Each row is a point on a landscape with many valleys, with its height.
From any point a ball takes the steepest step (drop divided by distance) to one of its 2 nearest points. It stops when none of these is lower. Distance is the straight distance between rows; heights are no part of it.
Nifos: [148 119 151 142 164 128 190 104 142 215 121 176 125 167 159  83 104 162
 151 122 160 153 133 136 155 167 144  95 117 206]  (h 23.6)
bino: [136 140 130 105  91 115 111 129 135  77 110 164 132 147 114 150  78 104
  90  92 135 183 121  94 145 135 118 154 135  77]  (h 32.2)
Vozu: [135 138 118 137 149 140 191 144 194 149  89 151  80 124 157  90  97 104
 133  86 143 175 132 117 199 173 118 140 141  87]  (h 72.2)
Tiv: [151 115 156 133 163 128 145  89  97 122 183  41 156 116 135 123 180 124
 183 139  72 117 188 118 133 108 130 121 116 159]  (h 27.8)
giful: [169 113  67 131 122 145 114 124 111 132 131 141 149 123 177 156 142 158
 146 119 117  92  76 173 159 112 119  85 151 160]  (h 68.6)
Zifo: [136 132  95 116 115 141 124 156 156  91 102 149 116 128 110 163 109  71
 111 118 138 161 125  91 148 114 107 150 143  51]  (h 33.5)
bezuk: [104 115 166 189 152  93 113 121 127 151 144  55  97  85 139 100 134 143
 104 157 105 121 116 129 103 169 199 159 113 173]  (h 36.6)
gata: [114 105 170 107 135 127 122 151 173 119  85 127  93  66  81  94  85  96
  88 135 146 136 162  64 123 159 176 110 113 128]  (h 42.3)
Nufe: [102 146 104  99  76 165 142 170  91  53 128 124 113 149 104 141 120  67
 113 141 181 115 125 141  87  85 111 152 121  69]  (h 48.5)
buta: [113  82  81 133 161 163 119 146 109 129 154  84 135 117 143 167 183 141
 120 178 102  51 113 142  99 104 144 165 111 132]  (h 49.5)
fab: [142 127  85 171  82 118  82 178 145 120 179 107 140  64 114 153 152 133
 153 152 121 127 141 172 169  97 135 140 184 170]  (h 53.9)
nirar: [124 155 165 128 131  91  98 155 125 117 113 107 108  89  86 133 128 128
  98 166 139 110 135 116  81 146 115 139 107 167]  (h 57.6)
kug: [151 187 143 141 129 118 152 119 131 149  85 168 120 176 151  97  90 164
 145  88 157 170  97 152 165 145  81 129 161 126]  (h 62.6)
resez: [113 128 150  99 138 133 144 110  99 112  79  97  91 129 121  94 120  87
 143 170 158 109 121 124 124 116 110  81 123 107]  (h 38.0)
Vadig: [115  66 102 146 152 130 124 142 129 143 138  96 114  88 148 115 148 130
  95 168  95  70 127 118 131 159 202 129 115 150]  (h 26.6)
dezak: [105 175 165 163  86 107  63 147 157 109 108 134 144 100  87 151 101 125
  98 126 157 161 142 119 107 135 141 179 128 158]  (h 26.4)
rubom: [138  98 156 148 172 135 169 143 156 205 122 151  94 115 159  97 109 177
 136 127 139 129 128 126 186 197 165  98 123 208]  (h 27.7)
Mivem: [150  98 122 121 111 144 133 101 127 151 105 172 101 107 125  64  82 114
 135  81 145 125 125 144 174 140 169  45 156 136]  (h 67.5)
feti: [130 140 161 130 118 121 117 155 170 122  93 160 104  73 105  84  77  99
  92 103 156 164 149  84 162 146 162 114 138 125]  (h 43.7)
relo: [114 190 139 100 130 130 143  72  79 148 105 104 142 188 119 115 128 157
 176 100 156 158 120 165  93  77  63 123 143 128]  (h 55.6)
bobev: [131 160 142 118 115  92 131 124 122 134  96 178  90 183  96  90  89 110
 110 131 143 140 108 134  93 155 114 100 131  89]  (h 62.8)
damod: [108 149 115  77 161 143 178 110 158 155  57 172 119 127 106 120 132 106
 118 146 167 109 154 119 138 121 120 110 107 100]  (h 33.9)
busu: [150 143  65 116 141 144 137 120 104 137 113 156 141 154 135 155 117 158
 160 104 131 110  75 166 168  96  68 103 146 109]  (h 69.7)
vubi: [145 109 116 138  64 151 114 110 138 111 104 155 144  93 136  98  79  89
 137  77 142 159 126 133 198 110 173  81 151 127]  (h 68.3)
povez: [149 151 118 110 126 128 123 154  87 107 174 131 105 163 144 135 132 106
 117 157 137  91  73 152 116 138  79 111 107 100]  (h 56.2)
zezi: [124 117 127 105 173 148 146  66  94 144 150  93 197 136 154 158 156 163
 144 101 118 125 131 142 110  63 127 148 116 142]  (h 23.1)
navu: [150 106 105 126 164 120 169 126 170 158 159 120 152 138 136 109 164 127
 158 125 108 132 175  87 163 153 113 152 113 117]  (h 31.4)
Daza: [107 134 137 110 112 160  96 168 122 125  94 102 147 121  83 191 182 160
 131 161 139 117 124 120  75  93  83 139 125 153]  (h 42.0)
suz: [153 145 142 114 132 101 137 153 120 136 164 143 145  87  96 106 133 108
 131 129 143 112 183 101 125 141 121 132 104 161]  (h 47.1)
Kima: [110 145 157 107 174 122 150 138 143 110 100  88  71  96 119  83 119  65
 107 187 140 124 118  91 134 141 120  86  96  72]  (h 39.6)
tok: [ 97 127 154 132 155 128 107 138 176 131 112 109 120 128 110 140 148 140
 102 149 109 133 131  98 101 158 161 187  94 137]  (h 26.3)
Rul: [126 157 155 146 151 111 117 118 131 169 102 128 135  78 148 105 103 154
 119 128 151 134 159 162 167 129 144 153 128 186]  (h 16.7)
pob: [143 118 104 120 100 140 139 119  68 107 123 127 127 173 145 121 137 117
 141 135 130 102  74 160 101 123  94  68 151  93]  (h 54.7)
tedet: [151 134  56 160  99 145 114 167 130 125 182 125 146  80 127 156 155  98
 142 130 141  83 140 148 139 105 139 140 158 160]  (h 55.2)
Sofu: [134  77 141  99 112 118 123 125 105  41 137  77 154 120 128 146 117 106
 122 149  59 138 151  83 183 112 129  84 137  63]  (h 38.9)
vek: [121 101 137 133  65 144  83 149 108  85 118 106 127  97 114 152 142  97
 108 150 156 101 107 148 101 124 175  98 132 183]  (h 36.8)
zumev: [124 154 164 145 171 103 147 114 179 133 140  73 143 115 125 118 138 170
 133 125  80 192 169  80 166 153 102 186 138 138]  (h 34.9)
Ded: [125 173 122  95 140 124 125 117 135 121 122 192 114 191 131 131  81 122
  98  97 151 141  85 159 106 148 108 185 111  76]  (h 59.2)
tekit: [126 144 136 112 171 153 139 114 145 136  90 100 137 143 134 169 140 197
 127 121  99 156 110 128 167  95  74 144 124 125]  (h 24.0)
poma: [110 146 135 112 124 104 100 153 102 108 144 126 144 110  92 155 130 122
  97 155 119  80 165 139  59 132 154 163  73 174]  (h 56.1)
vuda: [117 107 136  94 152 136 145 154  91 109 168  67 144 132 102 153 198 111
 126 160 121 100 144 110  62 103 139 155 103 136]  (h 51.2)
gur: [143 131 131  90 142 123 138 147 151  97 117 158 117 123 100 139 130 113
 117 163 110 128 119  88 144 156  91 112  97  92]  (h 34.3)
lefa: [142 146 127  96 175 133 154  90 105 165 119 148 180 137 134 137 124 174
 147 104 125 131 151 140 140  76  94 159 115 146]  (h 20.2)
sil: [132 144 169  94 191 104 198 113 129 168 105 194  99 151 136  63  64 136
 140 111 158 140 141 109 142 178 145 108  91 129]  (h 73.8)
zoko: [119 144 155 151 160 128 162 141 183 195 112 181 135 151 144 133 116 184
 118 126 152 136 152 143 151 177 133 171 110 187]  (h 16.6)
basi: [125 167 132 129 146 114 105 118 138 173 149 167 161 160 152 189 121 206
 112 109 131 114  78 180 107 128 128 186 111 181]  (h 67.4)
farar: [126  99 165 186 139 107 103  86 142 148 141  45 114  88 168 104 126 112
 107 132 117 130 129 137 150 143 185 108 117 158]  (h 38.1)
navol: [122  71 130 150 196 137 140 131 187 154 104 153  94 141 162 131 109 169
  70 143  86 140 120  96 153 190 162 164 105 115]  (h 39.7)
Vunon: [157 109  83 143 135 135 110 137 150 162 115 187 143 113 146 155 118 175
 125 111 135  99  89 165 174 129 140 122 150 155]  (h 67.6)
Ridir: [152 112 110 135  77 144 116 151 133 105 123 143 152  91 117 136 104  77
 134 120 148 117 153 133 165 100 144 104 156 112]  (h 68.8)
rilu: [138 153 137 129 155 109 126 110 108 120 204 131 188 139 136 157 140 175
 122  66  75 183 131 122 125  96 122 184 151 111]  (h 39.2)
bovom: [145  95 131 113  82 133 112 134  56  37 126 118 138 105 144 110  81  74
 166 122 146 128 153 153 151  85 127  41 174 124]  (h 69.9)
tupu: [125  99  83 101 142 140 136 150  94 106 182 102 164 114 124 190 188 170
 122 156  92  83 140 136  59 102 127 165 114 142]  (h 50.7)
Vapo: [ 88 154 100 101  88 164 119 153  80  77  81 122  97 153  98 133 133  91
 146 153 188 115 116 163  71  81  63 115 146  84]  (h 47.6)
sedet: [123 164 144  93 202 110 178  98 110 171 146 192 121 178 151  93  86 137
 114 138 150 130 126 139 113 158 107 145  90 117]  (h 74.7)
fumiv: [139 123 128 157 142  67 100 107 126 139 207 113 170 140 148 158 161 183
 129 118  60 130 144 118  94 146 165 206 136 140]  (h 51.5)
nez: [133 158 124 168 104 126 121 105  99 139 143 115 148 148 140 115 154 104
 185 107 165 132 122 175 114 112 108 114 146 159]  (h 52.6)
Seso: [116 140 122 123 177 127 170  84 111 183  73 144  87 191 153  78 114 155
 160 168 144 138 116 146 145 141  85  68 125 101]  (h 32.1)
tar: [126 122 159 146 136 136 153 134 151 158 126 120  91 149 110  82 161  95
 137 127 139 145 129  75 121 169 145 102 108 129]  (h 17.6)
Vovi: [156 121 148 137 143  96 113 183 153 106 159 166  94 108 120 111  78 146
 100 131  97 141 103  92 140 187 136 128 125 127]  (h 62.4)
kotu: [144 126 120 102  83 141 123 117  54 103 129 110 139 156 118 122 148 145
 176 128 118 123 122 156  96  88  72  64 168 126]  (h 53.2)
Limu: [159 125  86 156  61 138 113 173 117 100 181 131 134 154 134 156 163  97
 148 115 155 126  85 133 114 111  90 125 181 118]  (h 59.3)
zerim: [156  73 128  99 114 126 135 114 140  74 117 124 113  91 138 124  80  90
 125 123  78 134 144  89 189 127 136  61 120  68]  (h 37.4)
tam: [121 123 123 112 168 131 183  87 145 158 114 118 152 143 121 101 172  97
 149 137 129 114 186  92 120 123 132 131  79 128]  (h 30.3)
bemep: [162 150 139 107 122 100 153 157 124 127 143 168 142 100  90  83 106  54
 147  94 161 130 189  94 144 127 126 114 137 122]  (h 46.1)
nonu: [107  84 101 140 108 139  78 144 137  88 120  63 142  90 120 164 149 112
 138 158  83 128 155 103 167  94 128 138 158 117]  (h 17.5)
ruz: [125 185 141  64 168 105 155 104  81 139 118 217 127 180 118 108  76 131
 131 133 149 118 122 163  85 121 108 136  86  94]  (h 75.6)
befuz: [159 129 135  91 160 115 142 105  87 158 150 203 169 169 158 132 102 160
 128 124 145  93 105 165 124 127 122 121  91 153]  (h 8.6)
livek: [115 152  95 148 135 138  86 128 107 114 165 117 178  98 141 206 150 179
 130 108  86 131 116 160 138  57 125 190 187 119]  (h 33.4)
Fupug: [145  73 123 118  96 131 119 135 118  55 161  78 169 126 134 159 157 137
 116 136  72 148 148  73 122 115 138 108 126 101]  (h 40.5)
Bem: [127 125 168 153 107 126 123 140 159 131 125  77 128 111  94 111 161  64
 136 139 153 144 154  87 119 143 140 125 124 153]  (h 13.6)
kezim: [134 150 157 163  83 105 105 120  83 111 178  81 144 117 143 121 149 107
 150 123 150 127  98 153  92  95 144  92 141 176]  (h 50.2)
Vagu: [112  85  92 123 125 175 131 143 172 154  99 167  99 114 102 141 146 104
  98 141 151  76 123 107 116 143 183 137 107 134]  (h 31.1)
gifam: [114 123 114 105 135 139 125 152 156 136  69 160 113 113  92 131 142 119
 124 160 142  96 135  96 107 156 121 104 101 123]  (h 32.6)
nono: [120 187 118 132 143 126 169 110 137 148  77 163  95 185 142  86  80 143
 136 107 159 159 106 151 151 124  70 136 167  59]  (h 61.5)
kel: [112 122 143 161  74 110  71 163 157 114 118 127 131  84  81 127 130 105
  95 132 142 143 148 116  94 137 191 157 137 183]  (h 30.2)
zal: [107 147 165 136  71 106 129  87  99 105  76 123  94 183 108  89 130 113
 127 120 130 150 133 134  62 122 114  45 153 103]  (h 60.6)
Giko: [157 127 138  97  89 114 130 130  64 112 136 103 151 122 118 112 152 118
 191 133 133 120 178 138 117 110  74  57 135 172]  (h 51.7)
vut: [144 151 129 122 111 114 131 151 135 157 126 211 106 182 116 113 112 129
 130 111 175 120 114 132 104 170 119 127 108 145]  (h 63.9)
vol: [119 100 125 180  88 128  92  98 161 122 119 120 136 100 168 142 112 123
  82  88 111 132 102 125 142 135 194 133 132 133]  (h 30.8)
Vasan: [128 128 121 100 130 126 123 127 104 146 138 168 174 154 120 164 141 147
 132 120 148  90 124 147  91 122 133 134  76 160]  (h 14.1)
metu: [119  74 115 128  84 156 123 100 158 159  90 176 119 145 156 123 125 112
 106  88 133 138  91 119 130 143 182  79 128 127]  (h 24.2)
Zaz: [134 136 118  98  84 120 128 134  35  62 158 146 145 146 147 104  90  81
 144 129 143 112 144 158 114  84 118  71 161  90]  (h 70.5)
vudin: [ 91 137 127 124 198 142 133 133 153 173 121 127 101 153 138 147 126 179
 104 184 134  93  91 142 132 152 119 178  98 146]  (h 46.5)
Funas: [ 89 122 136 116 128 146 127 172  99  68 178  56 143 134  95 155 174  83
 124 164 145 143 155 104  70  98 107 174 114  85]  (h 50.3)
feg: [141 112 164 114 121 126 141 140 116 167 130 142  89 133  96  79 137 111
 142 135 153 106 122 103  97 164 133  39 130 157]  (h 19.4)
nudu: [167 110 103 121 133 139 131 108  97  79 188  96 140 106 161 108  89  63
 137  98  94 124 115 162 206  96 110 139 145  55]  (h 71.0)
bopu: [152 116  94 101 122 144 168 126 144 156 102 173 103 153 135  92 121  86
 125 107 129 131 109 116 144 144 126 125 118  70]  (h 71.3)
rorov: [133  75 106 174 160 132 123 157 170 176 117 136  67  96 163 110 100 182
 107 136  79 118 119 108 171 197 183 139 120 137]  (h 36.5)
duba: [143 140 112 156 137 136 108 126 114 124 218  96 176  98 141 178 152 167
 151  90  63 167 144 133 163  80 119 177 186 127]  (h 36.3)
sidet: [132 132 146 175 144 104 106 121 181 126 116  66 132  86 152 126 126 169
 115 111  82 187 147 116 187 155 117 182 138 121]  (h 37.8)
lide: [134 151  97 150  53 135 119 152 124  97 196 120 146 137 125 156 199  91
 156 118 158 125 108 164  90  88 138 161 171 152]  (h 57.9)
Lak: [125 153  92 173  98 115 114 138 132 127 194 119 148  90 146 151 160  85
 141 119 158 105 111 183 120 110 173 161 165 162]  (h 56.4)
Tup: [122 148 148 163 111 112 107  98 128 135 172  90 149 157 128 156 176 127
 124  98 126 156 104 137  80 126 140 170 113 151]  (h 44.8)
Kunen: [106 136 121  95 164 131 179  74 100 147  78 117  80 166 147  63 109 118
 167 161 106 125 133 137 136 129 101  23 151  59]  (h 34.6)
bavi: [126 146 159 135 118 112  84 172 146 108 116 108  91 127 117 127 126 129
  90 157 133 111  96 122 126 164 100 130 110 121]  (h 59.1)
sav: [129 103 121 144  63 146 109 111 106 125 108  72 130 137 156 155 200 138
 148 144 148 108  98 164 100  94 123  68 129 187]  (h 44.5)
fot: [104 108  97 138 170 140 106 141 138 158 141 109 114 127 142 176 153 181
 109 176 109  73  97 150 107 129 113 168  90 148]  (h 48.2)
tida: [155  80  78 133 121 130 121 158 131 128 187  96 180  89 121 146 179 150
 191 134  56 130 189  92 137 114  98 129 149 141]  (h 39.4)
fef: [121 173 138 163  86 102  63 144 123 117 163 139 165 104 104 171 120 160
 121 111 147 137 119 155  99 110 134 193 144 178]  (h 20.5)
Bof: [116 124 121 113 154 155 125 110 140 122 110 125 174 161 129 188 148 178
 120  89  92 181 103 110 129  97  79 162 124  91]  (h 27.1)
tavun: [113 140 119  81 140 135 170 133 172 122  60 163 103  85 114  85  95  64
 116 131 158 124 163  92 136 113 138 119 107  55]  (h 34.7)
kat: [123 136 134  81 129 136 134 101 152 123  37 165 130  80 124  89  84 115
 123 123 146 138 191 112 177 106 138  92 113 100]  (h 35.5)
rim: [134 123 139 149 123 159 172 133 174 186  84 176  66 132 151  63  89 159
 148  88 162 159  99 135 192 177 133  86 147 149]  (h 65.7)
rafe: [130 124 102  89 129 153 147  87 114 150 100 167 165 154 141 139 133 135
 127 108 130 110 129 141 133  84 122 133 113 126]  (h 17.7)
mek: [130  59 114 153 107 123 127 132 148  93 149  82 121  82 147 139 146  92
 114 147  79 100 148  94 142 135 198 120 120 126]  (h 23.5)
zolis: [133 121 132 144 167 129 139  94 125 141 186  47 164 130 146 151 185 147
 145 118  93 134 143 136 122  91 129 156 119 137]  (h 25.9)
vuvol: [129 167 134 148 129 128 137  83 103 173  92 129 146 170 138 108 140 154
 162 107 170 141 120 161 133  97  88 116 154 172]  (h 54.1)
zit: [131 134  90 138 147 156 161 142 179 150 132 163 104 129 145  99 131  70
 115  84 159 134 141 108 182 154 140 157 122  91]  (h 71.8)
vake: [188 120 118 140 163  97 118 160 149 115 183 147 132  95 160 138  88 170
 122 114  59 131 134 127 190 151  96 145 156 108]  (h 65.2)
Nad: [135 107 130 115 166 141 168  77 136 186  63 145 115 180 172 105 109 170
 139 131 128 129 115 129 168 143 105  79 109 128]  (h 29.6)
kifid: [158 127  81 101 132 144 166 130 110 129 114 163 128 171 144 119 107 131
 159 111 106 137 113 142 193 125  65  83 148  80]  (h 70.4)
kasul: [133 119 154 131 124 114  96  99 143 101  97 144 139 119 150 146  75 120
  64 102 116 137 105 140 137 139 174 147 102 107]  (h 34.2)
mer: [155 129  78 151  66 146 118 145 131 130 132 173 139 182 150 154 178 116
 174 110 151 135  81 160 114 102  83 122 181 130]  (h 60.2)
ber: [128  98 143 171  73 142 126  85 173 143 114 143 126 139 156 122 152 117
 116  77 128 175 101 122 135 135 181 102 140 134]  (h 27.0)
tepat: [114 167 100 113  80 162 125 138  74 118  98 143 122 149  92 119 154  99
 145 133 200  92 132 190  75  85 101 114 147 126]  (h 46.7)
zuv: [136 127 145 173  78  98 124 109 150 127 168 123 168 145 169 153 196 131
 132 109 109 155 104 108 102 130 183 151 136 163]  (h 47.5)
gidu: [124 100 135 169  87 141 109 140 144 113 153  39 127  97 120 132 177  88
 134 169 136 116 130 121 113 114 171 128 131 160]  (h 8.7)
fafe: [168 142 106 102 125 128 118 138  67  73 179 139 161 130 138 140  92  99
 126 125 117 108 131 137 129  94 131 124 143 119]  (h 71.2)
kub: [111 141 158 100 153 104 110 136 106 110 179 120 144 138 103 155 135 121
  94 145  96  94 136 117  50 153 177 185  46 142]  (h 54.8)
luv: [114  64  72 174 111 140 109 156 143  79 172  57 150  68 131 155 150  92
 148 158  90 110 172 123 171  98 190 137 152 129]  (h 20.6)
Goda: [130  96 131 129  74 156 107 130 127 115  87 110 132 146 131 146 166 133
 129 145 125 121 104 110 116 125  91  77 134 146]  (h 42.4)
kabi: [145 143 127 143 114 117 132 126 142 177 145 209 135 189 129 165 146 158
 163 119 162 142 108 159 103 162 106 151 132 170]  (h 64.9)
bam: [146 112 129 152 146  87  95 153 132 133 157  89 134  44 104 117 130 113
 127 171 105  96 163 140 139 135 134 104 130 180]  (h 50.6)
safi: [125 138 148 112 186 131 169 121 164 158 141 120 136 150 124 124 145 150
 135 137 103 164 163  71 148 158  96 174 101  96]  (h 32.7)
Zum: [127 127 135 113 106 122 123 103 146 109 105 143 167 157 127 164 132 140
  96  94  94 178 136 101 122 122 107 154 125  99]  (h 29.8)
sapu: [ 87 171 153  97 105 107 147  81  58 114 100  99 123 191 118 106 122 134
 132 133 122 152 142 137  55  84  98  74 155  62]  (h 59.4)
lom: [139 120 138 152  91 110  77 167 117 106 139 139 129  71  97 132  98 117
 103 121 156 118 127 129 118 139 156 102 167 191]  (h 33.8)
biso: [112 107 148 116 132 139 124 150 156  84 108  90  74  63  93 111 100  62
  73 165 139 125 140  71 129 154 158 113 106  90]  (h 41.0)
mes: [132  89 137 161 114 142 105  88 145 136 122  94 147 100 179 136 143 146
  98 123  96 113 102 149 169 130 184 118 121 160]  (h 34.1)
Zabem: [131 154 158 122 167 129 195 136 148 152  99 166  83  95 154  65  71 106
 116  91 139 171 138 125 174 171 144 128 109 106]  (h 72.9)
Liv: [125 150 127 154 136  92  78 169 144 132 161 141 138 104 112 163 126 169
 107 137 107 120 147 131 103 155 126 178 136 157]  (h 12.6)
neru: [ 94  98 146 133  60 155  95 151 109  73 107  86 141 134 123 151 163 107
  93 152 148 118  99 131  64 107 150 124 115 131]  (h 38.8)
Vozo: [141 111 135 132 107 147 157 145 152 172  87 190  76 115 137  44  67 144
 125  49 158 145 110 133 168 156 164  51 163 120]  (h 66.6)
rotu: [122 118 157 143  70 121 107 119  92 108 165  63 146 124 146 172 206 148
 148 146 143 130  91 155  70 106 131 111 144 182]  (h 47.2)
mul: [123 142 137 144 169 116 131  94 160 174 101 134 153 113 151 146 132 185
 127 120 147 124 144 145 146 120 144 176  98 188]  (h 11.4)
zemu: [109 157 164 124 141 129 141 113 145 116  77 151 100 133 138 122  76 122
  61 101 150 141  96 126 125 146 129 136  94  92]  (h 36.9)
doke: [128 145 164 164 113 116 140 125 163 159  85 138 112 140 152  87  97 157
 136  83 162 164  90 142 158 172 119 106 136 149]  (h 64.2)
zorop: [118  97 130 158 186 123 150 158 162 194 116 132  84  70 148  71  96 172
 127 135  89 117 152 113 167 201 189 137 113 183]  (h 32.4)
pavaf: [ 98 158 141  73 140 153 133 141 106 142  88 122 125 172  76 170 150 162
 146 171 152 113 109 129  75  95  71 143  92 151]  (h 43.6)
siso: [103 153  87 157  85 127  62 160 125 109 132 140 148  96 115 199 137 176
 112 135 121 113 111 171  93  98 139 222 155 160]  (h 26.2)
vug: [171 105 136 119 163  91 134 143 135  94 172 140 120 102 139 109 100 134
 114 112  83 124 124 103 173 181 108 116 131 111]  (h 64.0)
Palo: [128  97 126 135  80 140 114 116 119  66 158  88 145 114 124 126  99  60
 181 121 126 168 167 122 192  99 121  79 161  93]  (h 69.8)
muki: [157 124  86 142 153 112  95 152 138 126 157 155 154 107 144 168 103 183
 109 119  85 104 116 151 173 128  94 147 161 131]  (h 66.4)
moto: [128 122 101 173 131  97  65 176 104 117 164  68 136  42 110 135 123 118
 145 162 110 107 156 145 152 103 130 150 182 178]  (h 52.3)
Guzi: [123 136 139 138 165 100 123 113 116 136 198 109 163 134 116 147 181 133
 127 134  88 123 162 107  74 130 161 194  78 148]  (h 53.3)
fedi: [120 153 123 154 163  90 109 159 123 133 158 110 132  96  92 135 136 167
 118 163  94 119 194  95 111 145 111 186 115 146]  (h 18.0)
gaf: [123 114  84 149 102 164 121 168 184  76 122 150  84 110 105 144  90  63
  70 125 150 131 119  90 146 150 152 168 132  49]  (h 34.8)
fero: [126 120 104 104 123 161 148 112  71  66 169 105 164 125 164 151 101  85
 129  98 136 121 140 152 165  56 125 148 147  50]  (h 71.5)
bobi: [136 170 127 117 137 128 137  90 108 185 155 182 159 202 151 152 129 191
 164  91 168 132  86 173 121 117  98 172 124 175]  (h 66.0)
ser: [114 125 146 112 184 151 158  66 142 181  75 109 137 173 158 141 139 182
 145 149 136 144 115 135 150 103  66 132 115 134]  (h 26.9)
varu: [144 129 126 189 111  95 124 115 159 172 190 117 152 143 169 159 203 167
 159 122  68 139 124 113 111 146 173 182 153 160]  (h 49.6)
buke: [129 164 170 101 136 108 152 125 141 127 117 191 116  97 102  58  82  83
 110 104 166 144 191 102 135 154 169 109 105 125]  (h 45.0)
nulal: [ 90 205 170 103 147 118 156  66  76 131 100 112 118 203 105 114 112 161
 149 121 136 162 121 145  44  92  79 127 135  85]  (h 57.4)
tele: [110 123 141 203 156  82  98 132 160 134 111  42  86  77 143 115 114 160
  95 132  75 154 134 143 158 143 161 201 146 123]  (h 37.2)
pasos: [105 110 162 186 168 107 115 129 165 157 129  88  92 105 127 120 121 163
  76 143 110 130 119 116 133 173 181 179 109 129]  (h 31.2)
mato: [126 100 125  89 131 129 152 105  85 120  90 127 100 126 147  77 107 101
 143 149 121  92 118 137 134 119 126  33 117  79]  (h 36.7)
logu: [147  99 133  90 107 144 138 116 177 117  78 151 126  84 124  98  82  91
 141 107 118 149 178  83 193 122 148  63 137  80]  (h 36.4)
bepir: [146  95 105 122  98 160 119 159  92  89 163  79 171  90 110 164 211 134
 163 148  91 106 188  97 101 106 114 130 143 152]  (h 40.6)
moreb: [ 87 153 175  88 160 130 141 111 143 130  81 152  89 178 123 145  93 135
 101 154 129 144  87 123  92 160 113 151  81  62]  (h 38.2)
Diba: [134 113 108 109 132 139 113 147  82  66 193  92 172 106 112 147 116  97
 131 123 131 128 150 133 144  75 130 152 153  89]  (h 71.7)
mabil: [ 89 122 138  97  89 149 135 183  79  31 136  80 125 150 103 153 147  68
 117 183 146 131 154 120  63  87 140 146 125  80]  (h 49.4)
lano: [133 142 146 134 166 135 171 111 147 189 103 173 116 170 142 104 123 159
 149 151 167 131 141 122 152 176  92 127  91 188]  (h 20.4)
Vemal: [147 139 157 132 147  95 117 126 110 145 146 130 145  69 101  86 121 112
 146 133 151  92 158 142 114 134 146  96 115 207]  (h 48.7)
zinel: [131 184 147  77 146 103 127 105  67 122 103 172 148 139 107 113  71 134
 129 133 168 110 149 159  99  80  99 106 125 122]  (h 76.3)
nete: [ 87 110 160 147 172 156 133 116 178 158  87 126  83 163 164 106 109 160
  74 144 134 140  74 101 147 183 151 162  93 121]  (h 42.5)
vaf: [151 112 139 145 122 122 117 121 120  84 176  83 145  91 136 123  87  56
 142 113 107 153 152 151 202 108 148 115 152 113]  (h 70.3)
Lodav: [104 107 134  90  75 158 100 134 105  88  96 103 151 144 108 177 180 152
 114 160 137 120 135 120  73 108 105 111 105 128]  (h 40.7)
rone: [123 143 144  63 145 127 145 137 133 116  78 185 106 151 117 157 111 123
 108 177 131 137  96 104  83 151  87 118  90  57]  (h 36.0)
tepa: [ 93 110 124 141 179 150 144 117 173 179  86 136  60 134 135 129 120 154
 101 178 154 106  93 132 161 182 134 129 101 151]  (h 44.7)
div: [107  64  95 127 156 170 137 133 175 174 134 138  83 106 128 106 143 115
 102 138 122  82 105  95 139 172 212 115 110 147]  (h 29.4)
fitar: [120  82 113 111  91 123 105 141 102  79 148  86 199  98 113 166 166 150
 125 141  85 114 175 103 106  94 141 120 132 158]  (h 41.8)
Zasuf: [141 169 145 136 137 110 136 100 121 158 190 131 167 172 132 158 155 160
 148  72 118 178 116 136  91 103 102 193 127 133]  (h 41.9)
Popog: [ 89 139 151 138 176  89 101 143 167 143 123 105 122 116  85 144 139 187
 114 162  88 125 173  97  79 154 129 209  89 140]  (h 22.3)
lof: [122  88 114 139 118 157 152 127 142 201 106 174  69 189 128  67 117 119
 128 119 162 127  61 117 139 173 151  73 157 134]  (h 18.7)
genin: [103 179 139  85 108 151 139 146  81 116 100 136 120 164  76 156 160 121
 161 141 185  98 114 173  33 104  89 134  99 145]  (h 45.2)
selu: [150 182 114  91 165 122 124 138 114 119 173 168 105 169 135 136 109 131
 116 128 142  97  77 167 117 155  92 160  98  96]  (h 57.7)
zod: [137 144  95 101 117 141 165 121 123 118  85 176 121 158 128 109 103  94
 141 118 136 113 128 126 145 104 103  94 145  58]  (h 70.9)
Doni: [157 141 135 131 103 112 126 128 106 132 132 117 147  80 111 111 134 128
 174 140 145 106 162 157 128 116 107  63 142 205]  (h 50.4)
tulo: [144  99 129 135 152 143 145 133 136 184 137 158  62 155 127  67 129 122
 157 132 151 123  87 102 139 190 118  43 151 151]  (h 14.8)
rufi: [111 195 141 135 118 102 137 129 138 129  96 178 110 198 104 116  77 121
 108  71 170 172  97 140 123 123  91 175 149  50]  (h 60.3)
zat: [128 114 131 107 153 139 170  64 102 143 131  75 143 131 141  98 171 111
 183 133 109 123 175 129 146  95 122  89  92 137]  (h 29.2)
res: [116 144  76 147 135 150  84 155 134 140 152 119 145  93 115 200 144 190
 123 130 110 109 106 186 120  77 121 207 149 127]  (h 30.1)
bot: [107  98 126 165 108 144  96 133 157 103 116  37 110  88 130 133 138 104
 112 163 119 129 112 121 163 113 133 122 141 122]  (h 13.9)
zefes: [150 159 164 127 148  84 101 170 125 108 155 143  96 133 107 103 115 115
 105 143 120 142 106 101 114 206 106 128 120 138]  (h 60.7)
Kun: [124 119 107 126  90 150 120 142 109  75 111 109 138 126 123 112 114  63
 167 131 151 134 165 130 151  88 107  91 169 113]  (h 69.3)
vezud: [ 92 160 149 112  96 113 150  87 105 108 110 172  92 212  97 102 122 100
 118 120 128 150 122 124  66 146 140  92 130  66]  (h 61.8)
pokul: [157 127  94 129 128 118 111 125 122 136 190 107 183 100 127 161 191 186
 186  98  49 146 164 106 139  87 101 152 161 153]  (h 38.3)
pumav: [112  76 107 129 100 159 150 114 156 162  95 214  79 181 128 102 100 114
 110  81 147 122  70 120 123 166 159  90 145 102]  (h 21.6)

Call two points neighbours if one is among the 2 nearest of the other. Go from one point of each pair to the other, from neighbour to neighbour, staying as low as possible. Name the highest point that can't be avoided.
mul / tulo: vuda
gidu / Liv: farar
Liv / befuz: sidet
tulo / gidu: feg
tekit / mul: Vemal

For each start below, name the point where the ball stops.
sidet: befuz
Vozo: tekit
tupu: mul
kotu: tekit
